Each row is a point on a tangle of strands that fork and nearly touch. The rows are in no order.
Two points are linked if the straight distance between their rows is under 125. Some points are linked to none.
z175: [ 24  -6  25  19  19   3  18  -9  -5  15 -26   4  16   9  26  17 -13 -22
 -10 -47 -10 -12  13  -9 -33   9  15 -29   8  -7  37   4  -9  24   4  33
  21  -5   3 -38  -3  12  -2  28  23  25 -24  15  -9  -2  18  15 -13 -12
 -30 -15  -1]
z367: [-24  19  -7 -14  11   5  -7 -22  40 -63  20  32 -14 -14   0 -10  30  14
 -30  28  13   8  19  17 -16   8   9  12 -23 -14 -18  13 -21 -19  -4 -19
  16  35  -2  26   8  18  -4  21  -3   0  17  19  12  27 -17  14 -27   5
 -14  23  -2]
z427: [-38  15  -1  32 -30 -25 -31  29 -22 -34 -22  17  10   2  18  18  34  -7
  28  12 -19  21  -8  -2  -4 -12  -8 -12  -2  12  14  -5  43  14  19   8
   4 -22  11  18  15   3  -4  16   4  41  10 -10   0  21  13 -12 -16 -21
  23 -22 -12]
z856: [-20   3   0   0  25  17  14   5  11  21   0  16  -5  -3  30  -3  -9  -5
  -5 -10 -33 -20 -28  12 -44  13   2  11 -16  -5 -28  10 -24 -29   0 -10
 -24  -5  -5  -3  11  16  11  -6   3 -23  45  13  -8 -11  -4 -47  11   4
  -3   9  -3]
z380: [ -5   7  -8 -26 -17 -24 -16  -9  32  22  -1  -9 -13 -13  -3  15  -3  -3
  -6   8  17 -13  -2  -6  16  -1  25 -16   6   5   7  -1   9  -2 -16  13
 -13   3   3 -33   3   0  11 -10 -35  -8 -10   2  10 -18  -8 -26  12  15
  24   5  10]
z379: [-12   5  -4  10  -1 -12  -7 -16  31  -2 -33  29  14  -8  31   3   3  15
 -10 -32   5   4  -1 -16 -20   7   9 -23   9 -11  39  16  10  26  -4  32
  28  13  -3 -48  -2  24 -11  29   0  32 -25   8   2   7  36  23 -30   2
 -43  -5  -2]
z344: [ 15 -10   1   9 -17 -14  36   6 -15  17  -5  -4  -4   8 -14  -4 -45  -8
  26 -15  10  -5  -2  -8   4  11  -7   1  22  44 -30  19   0  -3   1  13
  -9   1 -19  24  14 -10  22 -43 -20 -28 -16  -5  19  -7 -11  -7  14  -4
  31  10   3]
z263: [ 15 -31 -22 -10 -29 -15  38  -4 -28 -20  12   1 -10   6 -51  -9  -8  -3
  24  15  29  39  -3 -35   6 -14 -14  38  14  33 -19  -3   9  16 -26 -27
   9   5 -16  69  12 -38  11 -41 -13 -25   1 -11   2  33 -14   7 -15   0
   5  -2   5]
z316: [  7   2   8  -2  -6 -19 -10 -11  15   8  -2  -6 -15 -13 -16  10   9 -15
  18   5 -12 -23  -3   6 -16  10  20 -32 -16  -9 -15 -24  13  -3  -3  25
 -21 -32  16 -34   6 -10  23  -9 -13   4  -4   7 -18 -20 -17 -45  14  14
  31 -19  10]
z22: [  1  -1  14 -18 -27  -1  -2  -7  26  -4 -16 -12   3  15 -17  23   0  -1
  19  10  24  -8  20  -9  22  -2  20 -16   0  24  12  11   6  -1   9  14
  15   7   1 -24  -3   6   4 -11 -36  25 -31  -3  14  -5  -5  -8  22  -3
  32   1   2]
z285: [ 17   4   1   1  32  20 -11  12   4  46   9 -28   7   1 -19   0   7  13
 -32 -11 -24 -11 -16  16  19  13 -22 -22  -7 -35  -1 -39  10  16   4 -13
 -16 -32   2 -46 -18 -23 -13  -2   4  -6  -9   3 -28 -20  16  15   1   8
 -17  21   1]
z874: [ 13   2   3  18  -7 -14 -15 -24  40 -55 -13  38   9 -10   5 -15  23   1
  -8  -6  15   8  27 -40 -46   0  -1 -19 -12 -10  -5   1  25   7  -2  25
   0   2   8 -15 -17 -10   8  17  -1   4   5  18  -3  31   2   9 -41  18
 -11 -38   1]
z431: [ 21  10  16  20  25  19   2  -9 -13   1 -16   5  11  29  13  -6 -14   3
 -10   6 -35  -6  22  14   0  -3   4 -28  -2 -21   9  -9   3 -11  28  10
  -9 -14  11   3  -7  -8   1  -8  17   2 -19   8 -37 -12  18  -6   7  -3
   6 -17 -13]
z981: [ 50  -8  21  -4  11  16  11   1 -19  16   4 -20  16 -14 -18  14  -2   5
 -28 -16   3  -1  27 -30   4  -5  -1 -19  25  -1  25 -12   2  13  -2   1
 -37 -13  -9   7 -25 -41  -5  13  -8 -44  -4  15 -11 -35  -2   8   0  12
  18  -3   7]
z613: [ 12  -6  14  -9   1 -13  12  16  32  55   2 -15  -6 -22  -5  13 -10  -8
 -28 -56  -1 -16 -15 -13  -5   5   8  -8   1  -6  19 -32   5  31 -29  20
  -7 -17  -9 -60  16  -2  -5  21 -10  -6  -6  -3  21 -11  13   1   2   6
 -26  23  21]
z914: [  9   6  33  11  22  35  13  -5 -25  -1 -13   0   0  24  10  19  -2   0
 -22  11 -17  -2  31   6  -6   2  14 -10  -4 -17  26  21 -18 -25   9 -14
 -18 -41 -14   0 -15   9   2   4  30 -33 -16   1 -22 -25   2 -25  18 -14
   4 -23 -11]
z810: [ 12   1 -11   9  23  31 -11  13 -22  -8  -2  -1  -4  -8  -4  -7  38  16
   0  32  -8  22  18   6  39 -11  -3   0 -24 -12 -14  -1  -6 -54   7 -29
 -27 -53  23  22 -22  -1  18  -4  21 -36  -2 -10  16  -4  -2   8  12 -18
  18 -10 -26]
z33: [ 32  -5   7  -9   0  -2  30   1  43 -14 -15  -5  19  12   4 -16 -11  43
  -4 -35 -13 -17   0  -7  15  -6 -11  12   4   7  27 -19  21  27  12  22
   1  32  -9 -27 -23 -21 -20  -1 -28  14   5   8  30   8  38  16  20  32
 -11   7  -5]
z831: [ 15   2  -7  -7  -6 -23  27   7  34  20 -15  -7  11  23  -1  -8 -23  24
  17 -29 -12 -23 -11  15  11  -3 -20  15  -3  13   9 -23  20  25  22  26
  10  23  -2 -35 -17  -3   4 -15 -40  37  13   0  26   1  34   9  28  21
   4   2   3]
z667: [-18  17   2   5   0  18   3 -11  23 -29 -20  23  16  21  15 -14   7   6
  15   2 -15  -6   6   8 -16   4 -11  -4 -10   4 -10   9  13   3  22  25
  31  47   4   7  -2  11   7 -11 -22  27  33  20  -3  21  18  23  -5   3
  -8   8 -18]
z642: [ 17   5   7   8  11  35  30  15  -1  -2 -15  22  17  39   5 -35  -7  12
  19 -11 -35 -11  27  23  14   3 -15  17 -23  32 -38  -4 -13 -30  24   9
 -10   6   9  31  -1  -6  27 -32  -5 -24  42  13   6   0   1  -2  23   4
  19  -2 -31]
z232: [-54  29   3   0   8   9 -20  16   3  17  -2 -27 -14 -13   1  26  46   1
 -23  22   7 -13 -12   6 -22  19  10 -17 -26 -18  11  -2   9  -2   2 -30
   4 -39  -6 -55   3  24   7  19  35  -2 -14  -5 -19 -26  -3 -43  -9  -6
 -20  -8  -4]
z884: [ 47  -8   7  -5  -9  10  31  -4  20 -37  23  13   5  16 -22 -21  -9 -14
   1 -14  15   3  35 -21  -1 -11 -13  26  -5  49   5  -4  -4   1 -12   0
   8  50  -8  46 -12 -47  -7 -11 -15 -37  31  38   3  29   7  22  -3  51
  17  -4 -10]
z906: [ 34 -15   1  22 -10 -41 -16  13 -31  -6  16 -14 -15  10 -29   2 -26 -14
  46  23  -3  -5  -8  20   6  -6 -16  -1  -1  14 -14 -17   4  10  13  -6
 -12 -35   7  22  -6  -6  -2 -19  -5  34 -15 -23   0   5   5 -22  25   1
  40 -29   5]
z950: [  7   9  19   3  -7  -5 -18 -15 -28  34  29 -35 -17 -22 -23  13 -20 -53
  -3  22  22 -12  -6  24   3  12  35 -25   7 -15  -1   4 -17   1 -24   0
  -9 -27  -3 -15   0  11   7  -5  11 -25  -9 -13 -38 -39 -36 -24  18  -2
   2 -10  21]
z984: [-42  -5 -17   2 -53 -24 -19  38 -32 -24 -18   7   6  10   8  16  29  -8
  33   1 -15  24 -11  -8  15 -26 -22   7   8  34   7  -1  36  24   0   8
  20 -17   2  41  34  -1   5   6  -7  31  30 -24  -4  19  -4 -12 -26 -28
  14  -9  -8]
z696: [  4  -9  15   7  27  44   9   1 -14  20  -5  -1  -1  12  14   8  10   7
 -17   7  -7  -8   9  28   0   0  17  17 -14 -29  15  22 -32 -48   4 -26
  -7 -40 -14 -15 -15  40  -2  12  32 -27 -17 -19 -16 -23   2 -24  28 -15
  -1   0  -1]
z826: [-39  30 -34  22  13  10 -40  22  -7  -2   6  10   1 -41  27 -15  42  14
   3  39 -23   1 -29  19  -5  15  -1 -20 -24 -27 -27  -1   8  -3  15 -17
 -20 -31  17  -4   7   7   9   3  38  -5  32   3 -19  -8   6 -30 -13 -19
  -8  -7 -22]
z529: [-13   7  -5  13   6  17 -26  10 -44  17  21 -44 -11 -12  -9  -3  33 -12
   2  37  14 -17 -13  40  39   2  26  -1 -16  -5 -17  13  -6 -21 -22  -6
 -14 -73  12   5   9  21  13  14  43 -14  -1 -19   5 -25 -32 -25  29 -15
   9  -1   4]
z62: [ 31  -5  29   2  17   9  29 -20  19  15 -19  -4  13   7  30   6 -27  -8
 -18 -36  -9 -35  12   0 -23   9  35 -16  14 -10  43   9 -24  11  -3  28
  -2   2 -12 -35   3   7 -16  12   0   7 -13  15 -18 -10  18 -13  18  10
 -18  -5   3]
z591: [-20   3  -8  17  24  31 -21  13 -27  20  11 -27   4  -4  17  -5  40  -3
  -6  28   1 -22 -12  51  14 -10  27  15 -33 -28   2  11 -12 -42 -11 -21
 -15 -67   5  -6   5  45   3  28  48 -13   5 -23 -14 -15 -19 -29  21 -17
  -4   8  10]
z735: [-22  13  -2   0 -15  16 -11  -5 -46  11  17 -39  -7  -5 -20   4  -2 -43
  11  30  12  -8  -5  23  23  12  22 -13  15  15 -26  10   1 -10 -12  14
  -4 -40   2  20  22  23  11  -9  14 -16  -9 -12  -2 -16 -47 -17  20 -17
   2   5   9]
z676: [ 13  15   3   0   8  16 -17 -38  45 -15  -9   2  26 -14  -2 -23   7  10
 -33  22   7  -9  24  -1  -5   7  24 -21   3 -45  22 -19  21   4   5  18
 -23  11  -6 -25 -23  17  -3  -7 -13   5 -14  13 -28  -3  14  19   2  18
  -5   1   5]
z538: [ 14   1  -1  13  28  49  16  20 -20   7 -21  18   9  16  19 -21   8  11
   1   2 -34   2  25  15  21  -6  -6   3 -23  10 -25   8 -19 -57  14  -9
 -23 -33  12  28  -1   9  26 -25  15 -45  23   3  -5  -4  11  -1  15 -15
   9   3 -32]
z207: [-18   5  -8  17  -8  17  -8   9 -47  20   2  -8   5  16   1 -11 -22 -28
  22  22  -4  -7  -5  32  23   4  12   5  12  15 -24  12  -9 -24   5  19
  -1 -18  11  30  25  38   7 -17   8  10 -10 -13   6  -2 -23  -4  31 -23
  11  17   6]
z503: [ -1  -7 -10  39 -21 -39 -24  43 -53   8  16  -8 -18  -7 -11   4 -22  -6
  37  22  -2   4 -35  12  13  -2 -27   8  13  17 -18   1   3  12   2 -12
  -7 -38  -4  34  17  -4 -16  -7   8  24   5 -26  12  -1   5  -9   8 -21
  25 -19  -6]
z336: [ 18 -18  -1 -17  18  34  15   0   6 -12  22  -1  -3  -8 -35   2  25  15
  -8   9   7  14   3 -10  18   4  -8  30  -8  -9 -28  -5 -17 -27  -4 -29
 -22   8   6  24 -17 -12   1  -7  -9 -31  17   4  23  -4 -27  10  19   2
  21  34   6]
z393: [ 25 -12  16 -11  14  46  10   4 -17  15  14 -10   9  -9 -35  16  21  22
 -18   6  13  15  21 -22  21   4  -5   4  11 -16   0  -4 -13 -14  -6 -33
 -35 -11  -8  13 -32 -25  -1   4  -8 -46  -5   9  -2 -33 -18  14  15  -2
  27  12   6]
z673: [  3 -31  15  -4 -12  -2  24   8  -2 -21  -6   1   7  31  -5  14 -11  32
  11 -18   9  12   4 -34   4 -18 -26  23   6  21   2   5   7   8  10 -26
  20  15 -16  20   1 -21 -13  -5  -7  14 -10  -8  24  13  11  17 -12 -17
   9   0  -9]
z710: [ 19 -15  12 -12  -5  -9   0 -17  12 -49   9  17  -7  -8 -16   6  25   2
 -17 -11   7  23  14 -44 -22 -22 -16  -5  -1 -13  -9  -5  15  11 -13  -8
   5  -1   5  21 -28 -37  -3  29  -4 -21  11   2  -1  22 -16  14 -47   7
  -4 -34   1]
z584: [-26  14  -6  12  18 -17 -42  12   4  40  21 -10   1 -22  23 -13  -5 -16
  -1  18  -2 -13 -33  38 -19  18   9 -13  -7 -36   8 -13 -19  15   7 -22
   6  15  10 -41   9  24 -18  18  26  40 -14   0 -23   1  12   8  -9  -2
 -20   8  12]
z305: [-53  19  18  20   8  42   4  -3  22 -21 -27  -5  25  -6   7  22  43   0
 -12  -2 -12   6 -10   0 -45  14  19 -18 -16 -25   1  -2  26  11  16   1
  21  -4  -4 -34  -1  42   0  30  19  27   1  11 -25  -4   4  10 -20 -17
 -38  11  -2]
z611: [ -2 -14 -19 -19  -9 -32  -7   9  14  41  16  -6 -14 -13 -10   8 -16  -7
 -14 -42   8   2 -21 -17  13 -17 -17  -3   6   2   0 -13  14  41 -25  24
  27  -4   6 -39   7   1 -12  20 -13   9  -5 -19   5   7   1  16 -31  -9
 -38  18  21]
z575: [ 51  -4  17  -2   9   4  25   6  23  -2 -30  -9  25  -3  22 -11 -27  22
 -25 -39 -12 -29  12  -3  13  -3  11  -7  25   7  49 -13  -1  29   3  34
  -9  20  -7 -23  -6 -17 -25  14 -10   1 -11  11  20   1  36  13  18  24
 -24  11  -9]
z795: [ -5  16   2  30  18  10  -6  -2   9 -10 -26  26  20  15  30 -13   3  25
   3  12 -28  -2   9  13  -7  12  -5 -24  -9 -12   0  -7  26  -7  44  14
  -3  13   8 -12 -10   5   5 -18   5  18  -4  17 -24   1  42   4   5   1
   1 -15 -26]
z440: [-15   5  21 -12 -19  35  16 -16  15 -31 -13 -11   8  24 -18  18  14  -1
  17  14  21   4  15  -8  21   3  25   7   0  24   7  22 -10 -12   2  10
  24  20   4   3   6  18   0  -8 -26  27 -15   6  21  12 -20   4  31 -10
  14  13  -1]
z779: [ 26 -11   6  13  -3 -30 -10  -7  -9 -19   6   2  -8  -2 -17  -4  -8 -18
  42   1 -24 -10  -4   3 -26   2  -6 -20 -12  -2 -20 -27  13   3  12  23
 -16 -32  22   2  -9 -25   7  -7  -5  24   6  -5 -12   4  -4 -30  11  15
  29 -38  11]
z780: [-18   0  -8 -18 -19  -6   4   2 -40  11  -4  -3 -23  -2 -11   2   5  15
 -17  19   9  35  17 -34  42 -10 -22   0  18  11  -2   8   2  -8 -10 -22
  10 -21   2  23   4 -34   7 -19  14 -39 -25 -10   2 -11 -13  15 -20 -28
   0 -21 -22]
z392: [-61  19  12  -9  -1  35   1  12  11   1 -16 -14   6   6  14  28  36  13
 -25   3  -1   1  -4  -1 -11  10  10 -14 -11  -8   6  15   9  -5  15 -18
  23  -3 -10 -33   4  36  -7  20  14   3 -11  -2  -8 -21   5  -6 -13 -18
 -32   8 -17]
z905: [ -5 -11   8  -3   9   6  -4   7  17  12  12 -16  -2   8 -12  16   8  17
   0   1  -1 -16 -27  17   1   9  -1  13 -27 -26 -26 -28   5  -2  11 -17
  -3   8   4 -29  -8   3  -5  12  -7  33   5  -2  12  -8 -17  -8  19  -6
  11  28  14]
z809: [-15  26 -30   6   3 -18 -55  -4  -2   7  15 -18   7 -19  15 -12   6 -10
  10  33  -4  -8 -25  32  -1   9   4 -19  -5 -28 -13 -11  14  28  12   4
  21   9  17 -19  -2  10  -3  -3  17  53  -7  -3 -22   7   6  15 -14  -8
 -11   1  12]
z449: [ 38  -6   0  -8 -18  -4   9  -5   0 -25   9   6   5  13 -16 -23 -11 -26
  16  -4   5   5  26 -19  -1 -12 -20   1  -1  42 -20 -12   6  -5  -2  -2
  -2  19  -2  49 -12 -45  14 -24 -17 -36  28  17   3  30  -2   2  -8  34
  25 -27 -17]
z510: [  0  -2  -1  10   2 -22   5  12  19  24  -3  -2   6  14  -3   7  -2  17
  23 -13 -14 -16 -16  25  -9  10  -7   8 -26 -16 -10 -40  19  11  33  11
   7  14   8 -45 -11   2   2  -8 -18  59   6  -1   6  -4  13  -8  27   6
  14   5  12]
z967: [  8  16  20   2   7  -1 -16 -12   0  56  16 -13 -22  -2  -2   7 -10 -34
 -31  21  13 -20   7  34 -12   4  34 -12  -4 -29  44  -4 -23  -2 -15  -7
  -4 -23  -9 -48  -1  31   5  -2  14 -16 -28  -4 -47 -30  -2 -37  23   9
   7 -10  16]
z345: [ 31 -10   7  -8  16  -6   4 -16  -6 -10   4  -5  -5 -11   2   5 -16 -15
 -19 -24   0   4   5 -33 -17  -4  -9 -14  23  -9  -4  -4  -3   2  -7  -2
 -24   5   1  17 -18 -33 -13  16   0 -28   1   9  -3  -3  -7   8 -23  16
 -10 -15   2]
z797: [ 22 -31   3 -33 -15 -18  18 -17  20 -42  13  24  -1   4 -18  -4  20  18
 -17 -17  19  32  28 -44   2 -40 -14  14   4  12  16   5  20  15 -27   4
  30  16   0  22 -18 -31   3  18 -13 -13   2  -1 -12  35  -6  24 -49  10
  -6 -17   5]
z661: [-32   2  -6  27 -17   8   1  42 -42  24 -20   7   6  21  12   5 -28  -6
  29  -1  -1   2 -17   8  13   4 -14  18  23  24 -12  28  -9  -9  12   4
  11  12  -9  25  35  28  -2 -13   1  14   1 -12  21   1  -1  12  18 -33
  11  30  -5]
z912: [ -5  -3  17 -19 -15 -17   1 -12 -21  -3 -17   4 -15  12  17  19 -15   9
 -32 -21  18  21  37 -25  14  -2  -5 -10  29   2  50  18 -14   9  -9 -10
  14  13 -21  -5 -11 -10 -10  18  20 -12 -42  -7   4 -15   8  37 -36 -14
 -26 -23  -7]
z400: [ -2  10  26 -11 -12  43  15 -25   4 -37  -2  16   6  12 -22   4  20 -22
   0  21  20  18  38 -12  15   9  30  13   6  26   1  21 -22 -25  -9  -5
   5  19   5  30   3   4   4 -15 -12 -19   1  25  15  23 -23  11  18  -7
   9  -1  -4]
z691: [-11  -6  17 -19   3   2  14  -6 -10 -17 -19  17  -4   9  41  13 -19  20
 -27 -31   6   9   9  -9  -8   8 -12  -1  32  -9  27  26 -38   2   7 -14
   5  29 -20   8   3  -3 -24  29  24  -2 -24   3   5  -5  23  28 -42  -7
 -34 -10 -16]
z560: [ -4  -3  10   6   3 -27 -17 -11 -27  -8  12  -8 -20 -15   5  15 -28 -25
  -1  -1   6  11 -14 -13 -21   2  -6 -12  19 -13 -11  12 -12  -5  -9 -14
 -10  -7   0  16  -4  -8 -19  21  11   0  -8 -12   4  -2 -17   4 -14  -6
 -16 -26  11]
z845: [  5  12  16 -16   2  17   4 -34  37 -49  22  24  -5  -9 -21  -5  15 -24
 -11  20  24   2  32   2 -10  11  31   9  -9   7   1  22 -24 -24 -18   2
  12  51   0  24  -1   1   0  -2 -30 -19  19  33   6  25 -20   9   8  28
   9  13   8]
z460: [ 43  -2  -5  13 -17 -10  39  -7 -24  21   2  -1   9 -11 -21 -11 -43 -13
  17  -9  36   9  12 -21  12   9   6   3  40  41   1  18  -7  -2  -5  10
 -25  25 -18  37  -1 -23   5 -40 -21 -42 -27   6   9  -5  -4   3  17  14
  26   5  15]
z940: [-43   0  -8   6  -8   4   1  23 -18  -4  -8  25   3  12  24   9 -16   5
  11  -9 -13  19 -21   2   4  -5 -27  26  23   4   3  31 -14   2  10  -8
  27  49  -2  26  25  14 -18  11   3  18  18  -8   9   8   5  25  -7 -24
 -13  38  -3]
z274: [ 18   4  13 -13  -6   5   6  -3  56  10 -19   8  13 -37  -4  -3   3   9
 -20 -44  -1 -17  -5 -25 -16   1  37 -11   0 -13  45 -30  21  25 -42  41
 -11   0 -14 -62  11   9   4  25 -15 -10  -3   0  25  -1  24 -18  10  20
 -21  13  18]
z702: [ 21 -22 -26 -23 -33 -28  16  -8 -15 -15  11   4  -9   3 -28 -18  -7 -15
  19   3   9  21  10 -22  12 -16 -30  16   7  49 -28 -11   9   9 -23  -6
  11   3  -1  61   7 -45  21 -40 -26 -38  26  -7  -4  26  -8  -2 -25  24
   9 -21 -12]
z358: [ -4   8 -35  -1  11 -12 -28   7 -14 -16  19   9  -2  -5  20 -19   7   9
  22  21  -3  10 -19  28   6  -3  -3  35 -13  -5 -23   9  -9 -21  11 -13
  -8  25  18  32  -7  19  -3   4   7  32  24 -11  36  17 -15   3  19  -1
  12   9   7]
z391: [ 21   9 -13 -12  23  23  32  -4  14  -1   8  17   1  20  -7 -42 -13   1
   4 -11  -8  -6  13  20  12   6 -11  40 -12  29 -23   8 -25 -24  10   5
  -5  47  12  22  -7   1  10 -30 -20 -21  40  21  23   0  -3  14  31  30
  11   9 -15]
z429: [-13   8  -6 -26 -16 -14  -8  -8 -31  26  -4 -13 -22   0  -1   9 -10  -7
 -33   0   5  17  24 -29  30  -9 -13 -23  31   9  23  11   9  10 -18   4
  14 -16  -5  -3   0 -25   9 -14   6 -45 -28  -5  -7 -24  -3  19 -27 -12
 -14 -20 -16]
z727: [-18 -21   7 -11   4  18   7  15   8   1  18 -18 -10   4 -19  22  19  23
  -3   5  14  -4 -23   4  16   5  -1  29 -17 -10 -33   0  -6 -20  -6 -30
  -4   1  -3  -5   5  13  -2  13   0  -3   1  -7  36 -12 -34  -7  21 -16
  15  41   6]
z980: [ 15  -2  27 -11  12  14   5  13  20  52   7 -21   1 -14 -11  21  14  12
 -51 -28  -3 -16  -1   4  -2  18   3 -17   0 -32  35 -33  -1  21 -13 -16
 -24 -30 -25 -66  -5  -9 -11  20   4 -19 -11   3  -9 -24  17   1   4  14
 -19  19   8]
z376: [ -4  21   7  17  25 -17 -29   0  11  60  28 -16 -20 -15   0 -12   2 -23
 -13  23   5 -25 -18  51  -9  14  19 -20 -19 -32  28 -27 -17  11  -8  -7
  -2 -24  10 -61  21  21   2  -5  26  19 -25   1 -47 -10   8 -22   6  11
 -11  -6   9]
z476: [-28  -2 -21 -33   3  -8 -13 -23  41   6  10 -14 -10 -18  -6   7   8  -7
 -19  -7  12 -10 -24  -2 -14  -4  10  -4  -5 -25   0  -5  12  26 -20  16
  25  25   9 -33   8  19  -6  23 -10  13   0   3   1   2 -14  15 -30   1
 -28  35  20]
z586: [ -3   1  19   2  13  15  27 -16  22  21 -12   7  -4  10  33   6 -21  -5
  -3 -17 -14 -33 -13  12 -37  12  35   5  -4  -8  16  12 -31 -23  -5   4
  -4   0 -19 -37  14  28  -5  -3  -2   8   3  10 -26 -16   1 -49  26   5
  -3  -3  10]
z916: [ 24 -50  -7 -26 -17 -25  34   3  15 -31   0  15   9  35  -9  -4  -5  30
   9 -24  14  18  13 -43   4 -46 -24  31  -4  31  19   1  21  24 -16 -12
  30  21 -10  27  -5 -39   8  -8 -14   4  10  -9  -3  30  19  17 -37  11
  -4 -11  -4]
z865: [-16   8 -48 -28   5 -44 -30 -17   6  -3  25  12 -26 -23  20 -11  -8  14
  13  20  13  11 -26  19   0  -4   0  20  -8   1 -24  23 -18  -9  -7  -8
   4  40  10  22  10  -5  -1   7  -4  18  22  -9  19  11 -28 -15  -7  12
  -6  16  19]
z288: [-35  13 -33  18  10   8 -29  34 -14  -8   8  17   6 -29  41 -17  43  14
   6  12 -22   9 -18  30  15  -7   2  20 -25 -11 -27  13  -5 -27  10 -15
 -26  -8  22  30   5  27   4  15  28  -5  51  -3  24   9  -6  -7   6 -17
   3  17 -15]
z82: [-14  -6  -8  21 -16 -50 -17   4 -41   1  23  -8 -27 -27  -4  11 -33  -8
  21  15  20  17 -34  -4  -2  -1  -9   3  16  10 -27  26 -15  -6 -14 -13
  -6 -16  -7  37  11  -6 -21  10   7   1  -4 -29  20   2 -29 -11   2 -13
  -5 -17  10]
z388: [ 36  -9 -11  12   0 -22  -6 -17  42 -43  -5  26  13   7   1 -20   2  -2
  17 -16   8  -4  12 -26 -37  -8  -5  -3 -11  -4   9 -12  28  13   4  33
  -1  20  11 -16 -33 -15   3   7 -14  28   6  11   5  38  19   9 -19  35
   4 -32  15]
z794: [ 58 -24  21  25   5 -19   9   8  -6   9  13 -11   0  13 -30  -1 -37   2
  17  -4  16  -3  14  -4   5  -9  -4   6  -1   6   4 -15  -9   5  19 -21
 -22  -4  -7   5 -24 -12 -15  -9 -14  24 -34 -11  -3  -6   1  -3  37   8
  46  -7  15]
z511: [ 13 -16 -21  -5 -22 -35  20   7  -7  19 -23  -1   0  24   1   4 -47 -17
  39 -30   2 -13  -4  -9   3  -7 -30  -2  25  51  -9   7   9  21   6  35
  16   8 -13  11  17 -11  22 -27 -29  -1  -2 -13  11   3  18   6  -7  -2
  11   2   5]
z409: [-24  12  11  39  -8  -9 -16  25 -11 -23 -31  34  16  11  22  11  22  13
  27   5 -33  16  -1   7 -11   4 -13 -21 -11   4   9  -5  40   1  43  10
   4   0  10  -1   5   0   2  -2   6  31   3   3  -8  10  40 -13   2 -14
  24 -19 -21]
z620: [-10  13 -25 -19   8  -7 -31 -27  48   3   6 -13  14 -39  -7 -33  -6   7
 -35   8  -1  -4 -15   2  -7   6   6  -7   6 -48  20 -36  19  32 -19  11
 -15  11  -1 -30 -10  19 -18  14   0   4 -15   2  -8   7  14  30 -28  19
 -38  23  11]
z982: [-71  37 -20  11  -4  -9 -41  19  -9   6  12 -12  -4 -49  26  -3  43  -2
  -5  29 -10  -3 -33   8 -25  14   9 -20 -13 -23   0  14   6  23  -4 -21
   6 -28  11 -25  21  12  -4  24  52   3  14  -4 -27 -18  -3 -31 -34 -16
 -28 -13  -5]
z313: [ -9   3  -1  -9  18  12   8 -17   0  13  16 -10  -5 -14   4  -3 -18 -35
  -5  -2 -21  -9 -31  11 -31  15   5  -4  -4   0 -46   6 -13 -16 -17   6
 -15  -7   2  17  14   3  12 -14  -3 -42  45  11 -16 -12 -28 -35  -1   7
 -10  17   1]
z246: [-27   5 -13   1 -10  11 -10  10 -41  -4  -1  -3 -14  -2  -5   3  36  14
  -3  37   9  34  13 -10  47  -9  -4  11  -2  11  -6   6   0 -29  -1 -28
  -5 -42  17  31   2   1   8   0  26 -20 -17 -10  30   1 -16  13  -1 -35
   6 -13 -23]
z774: [  1 -14 -32 -15 -13 -64   1 -12   3   7  25   4 -26 -25  -5   3 -35  12
  23   5  25  16 -26  -3   6  -9 -10  23   3  21 -24  20 -15  -6 -18 -10
  -5  23   1  24   4 -20  -5  -7 -26  -1  10 -23  19   4 -30 -19   2  19
   0   7  25]
z724: [ -2 -12  19  12   9  12  15  15 -22 -28 -16  13   8  20  26  11 -12  17
  -5 -25 -13  15  -9  -9  -7  -3 -32  17  19  -9   4   1 -12   0  20 -21
   6  38 -14  32   5  -6 -26  25  17  19  -1   1   9   6  23  36 -24 -22
 -16   6  -8]
z875: [-11 -20 -15  -3 -38 -26  -4  35 -35  19 -20  -5  -6  19  -2  20  -7  -5
  32 -15 -10  11  -8 -19  11 -18 -40  -6  12  36 -11  -6  30  28  -1  12
  38 -21  -4   7  31 -11  15 -15 -11  14  -5 -24  -7  -5  16   7 -31 -32
   8  -6  -9]
z402: [-16  26 -31 -25  -7   7 -21 -22  15 -11 -11  16   8  12   8 -22   6 -10
   7  26  -1  -2  21  10  11   1  -4  -6   0  16 -13   8   6  -5  15  21
  23  33   8  19   6   3  19 -31 -23   9  17  13   0  28   0  18 -11   8
  -2  10 -16]
z348: [-12   5  -6  19  10 -12 -20  15 -10  18  -2   7   3 -17   0  12  24  -6
   7 -25 -27   7 -13 -15 -23  13 -16 -31 -12 -20  -3 -26  28  23   7  22
  13 -34  21 -43   5 -13   5   1  18  22  -7   6 -14  -6  23   3 -27  -6
 -13 -17  -6]
z315: [ 31  -6   3  -9  29  37  42 -20  25   2   2   7   5  13  14 -37 -22  15
 -11 -18 -10 -22   2  20  13   8  15  32   4  -6   7  12 -44 -18  -3  10
 -17  51  -1   8 -12  17  -7 -16 -15 -15  19  18   0 -15   1   8  43  33
  -7  23  -6]
z563: [ -2 -26  -7  -1 -16  10  34   2 -25 -19  -5   2   2  34 -33   3 -12   7
  24  11  24  23   0 -25  13 -11 -16  49  14  25  -1   0   1   6  -5 -26
  19  15 -18  49  16  -9   0 -31  -9  10 -13  -4  26  34   1  25   2 -22
   6  13   5]
z786: [-42  19 -12 -24   9  11 -15 -31  30 -32   7  -2  -3 -13  14   0  16  -5
 -17  30  16   0 -11  21 -23   5  20  -1   0 -29  -3  16 -13   3  -3 -10
  22  38   1   0   5  36  -1  27   9  22  -9   7   1  12 -17  22 -26  -4
 -22  28  14]
z91: [ 53 -17  17   4   4  -2  16 -10  10  -5   9  -7  11  10 -16  -5 -34  -2
   4 -13  19  -9  19 -10  13 -10   9  11  16  -3  24  -5 -18   2  10  -2
 -21  37 -10   5 -28 -11 -24   1 -23  22 -25   1  -1  -1   4  17  33  22
  26   1  25]

A fork is a point with three links. Follow the links from the first point to the second and name the forks in between, in order.
z440, z232 -> z906, z82
z315, z673 -> z724
z393, z449 -> z345, z710, z673
z826, z345 -> z82
z797, z620 -> z710, z345, z82, z906, z476
z33, z906 -> z345, z82
z529, z875 -> z795
z696, z316 -> z735, z724, z673, z710, z345, z82, z906
z905, z400 -> z345, z82, z906
z809, z696 -> z735

A fork is a point with three links, a tip a point with one. Leave the first point through the second and follow the links. Name the first fork or tip that comes.
z724, z691 -> z315
z786, z367 -> z906
z315, z391 -> z724
z22, z440 -> z476
z305, z392 -> z82
z865, z358 -> z305
z795, z431 -> z735
z62, z575 -> z345
z336, z727 -> z62

Follow the links from the first point to the second, and from the first to the third. Name the last point that the two ways share.
z702, z912, z431 -> z724
z780, z263, z984 -> z724
z673, z175, z774 -> z345
z367, z392, z916 -> z82
